Points on a hilly landscape, in no order, each with its height.
A ball rolls from a point to the lowest of its 5 nearest points, and stops where none of them is lower. Distance is the straight distance between rows; heights are no part of it.
J718: [  3  22  10   2   0 -15  -6 -10  27  13   3]  h=411
J639: [-22  11   3   3  -3 -32   3  -5  24  19 -24]  h=667
J870: [ -2 -14  13  33 -15  -7  -3   7  37   0 -10]  h=543
J632: [  3 -10   5  17   1  13 -38  -2 -16 -23  -3]  h=678
J689: [  7 -22 -23  36 -17  18 -29  19   7 -22  27]  h=631
J946: [  0  15 -23   2  28   3  47   7 -32  48   3]  h=291
J248: [ 25  20  16   1  13  -4 -11  -9  28  16  25]  h=323
J382: [ -8 -19 -13 -27 -16  18 -34   7 -53 -43  46]  h=453
J571: [ 13  27  -3 -33  35   7  27  -2   2  31  10]  h=297
J465: [-15  -6   6 -18   1  14 -21  -1 -44 -40 -27]  h=568
J120: [-24 -12 -17 -17 -21  12 -40   7 -39 -38  43]  h=431
J203: [-11  -3   1  -4  -9  19 -25   6 -44 -41   2]  h=441
J807: [ 60 -26  25 -29  -2   6  -4 -35  -8  -6  19]  h=785
J16: [  3 -15  15 -13   5   7 -18 -11 -32 -23 -38]  h=653
J310: [ 15 -15   9  -3   7  -3 -29 -13 -17  -5 -17]  h=628
J872: [ 21  10  19  25  -2  -7 -10   3  52  10  34]  h=298
J847: [-23 -21 -32  20 -32  27  -9  33   4 -32  46]  h=592
J274: [-16   5  -2  13  -7   4 -24  -4  -8 -14 -40]  h=541
J250: [ 38 -34  -1  -6  -1  16 -27 -14 -28 -19   7]  h=743
J934: [ -2  -9 -28  20 -14  25 -34  12 -25 -24  29]  h=258
J427: [-18  30 -11  11   4   1  46  17  40  30   6]  h=340
J39: [ -5  -2   4   4   2  13 -32  -1 -30 -28 -19]  h=570
J216: [ -7 -20   2 -37   5 -19  -3 -21 -29   3 -42]  h=671
J90: [-19  -5   3  31 -16   6  -4  13   4 -21 -30]  h=434
J680: [  7  -8   9  -6   4   3 -33  -7 -25 -18 -23]  h=654
J930: [  4 -37   5  43 -12   4  -9  32  31 -14   4]  h=537
J256: [ 15  11  11   0   8  -7 -27 -10  15   7  10]  h=233
J321: [ -5  28 -19  -7  29   1  39  -1  -4  34  10]  h=322
J195: [ 17  46 -13  -2  25  18  23   5  21  26  16]  h=183
J59: [ -4 -45 -18  36 -19  19  -8  43  16 -20  28]  h=272
J615: [-22  -7 -24   4 -27  16 -29  17 -18 -30  46]  h=473
J183: [ 32  -4  16 -15  13  -8 -19 -16   7   0  18]  h=566
J249: [ 25  -5   5   3   8  -2 -36  -9  -5  -6   2]  h=630
J561: [-14  30  -9 -13  19 -12  26  -3   3  28   4]  h=418
J795: [ 10  -3   2  27  -5  -6 -36  -2  12  -9  -7]  h=626
J15: [-14  -7  12  26 -19  -5  -8   6  30 -10 -29]  h=465
J335: [ 32   2  -3 -45  19   3  47 -18 -15  12  13]  h=90
J858: [  0  42 -19  -3  19   6  39   5  17  37  14]  h=245
J984: [  5   8  -7 -36  17 -19  47 -16 -24  17   2]  h=464
J656: [  9  11  16  11  -4 -10 -19  -2  40  13  10]  h=142
J112: [-15 -39  -1  34 -22  14  -1  38   6 -26  17]  h=501
J292: [-10   9   0 -11   4 -20  -5 -16  -1   9 -29]  h=827
J2: [ 31  25  18 -13  27   7  -6   1  28  16  40]  h=357
J772: [ 23   1  10 -46   2 -16  37 -26 -14  12  -1]  h=455
J337: [ 27 -20  16 -23   5  -3 -13 -23 -19  -8 -19]  h=294
J921: [-29 -26  22  31 -17  10  11  31  18 -15 -33]  h=447
J709: [ 13 -17  13 -33   2 -10   3 -23 -15  -2 -22]  h=552
J28: [-24  18  -5 -20  12 -28  12 -17  -6  24 -16]  h=709
J869: [-20 -21 -19  22 -34  19  -6  32  -3 -30  39]  h=567
J757: [-29  32 -20  -8  13 -20  30   1   3  31   1]  h=553
J186: [ -9  33 -32  30  14   0  46  14  -6  45   5]  h=412
J737: [ 16 -26   5 -14   5  15 -23 -13 -42 -28 -21]  h=655
J23: [  4 -22   1  39 -14   9 -25  16  28   0   2]  h=635
J819: [  6  -7  -1 -45   1 -31  41 -32 -30  13 -10]  h=610
J854: [-16  -5  -7  -4 -16  15 -34  10 -37 -40  23]  h=310
J573: [ 29  -8  19 -26  14 -12 -15 -20  -1   5   4]  h=683
J66: [-24   5   8  16  -8  10 -16  10 -16 -37 -18]  h=540
J334: [ 25   3   3  19  -2  -4 -32   1  21   7  23]  h=402
J456: [ 19  13  13 -31  21  -8   8 -18  -3  16  -1]  h=528
J576: [-32  -4   4  22 -23  -6   1  -1   8 -10 -50]  h=289
J34: [-13  15   3   6 -13 -11  13  -1  42  17  -9]  h=527
J560: [-29   1  -9 -10   0 -15  -8 -13 -24  -5 -51]  h=811
J617: [-23   5  -2  -5  -2  14 -13   3 -33 -27 -43]  h=672
J691: [-32   4  -6  10 -16 -28  19  -7  32  15 -35]  h=539
J17: [-20  28  -4   0   1  -6  38  -3  32  30   7]  h=389
J107: [  4  12 -21 -21  28  -6  45   2 -35  43   5]  h=167
J564: [ 59   1  14 -41  -6   1  31 -35  -4  -3  25]  h=563
J163: [ 42   2  18 -37  21   4  15 -16   1  11  29]  h=433
J31: [-13 -33  15  39 -13  -1   4  26  20 -17  -8]  h=476
J43: [-20  24 -31  28  10   9  56  23  12  51   4]  h=432
J142: [-26 -28  19  27  -8  -9  17  21  34   0 -34]  h=472
J646: [-33  25   1   1  -7 -25  41   1  28  29  -8]  h=514
J30: [ 7 28 16 13  4  5  9  9 51 19 22]  h=315

Two balls start at each pair of points below. Name the first point that both come to, or write none.
J31 and J66 => J576
J186 and J757 => J858
J456 and J28 => J195
J321 and J646 => J858
J16 and J632 => J203

Write out the way that a ball takes from each point below.
J561 => J858 J195
J23 => J31 J921 J576
J427 => J858 J195

Where does a ball stop that starts at each point below?
J34 => J195
J43 => J195
J560 => J576
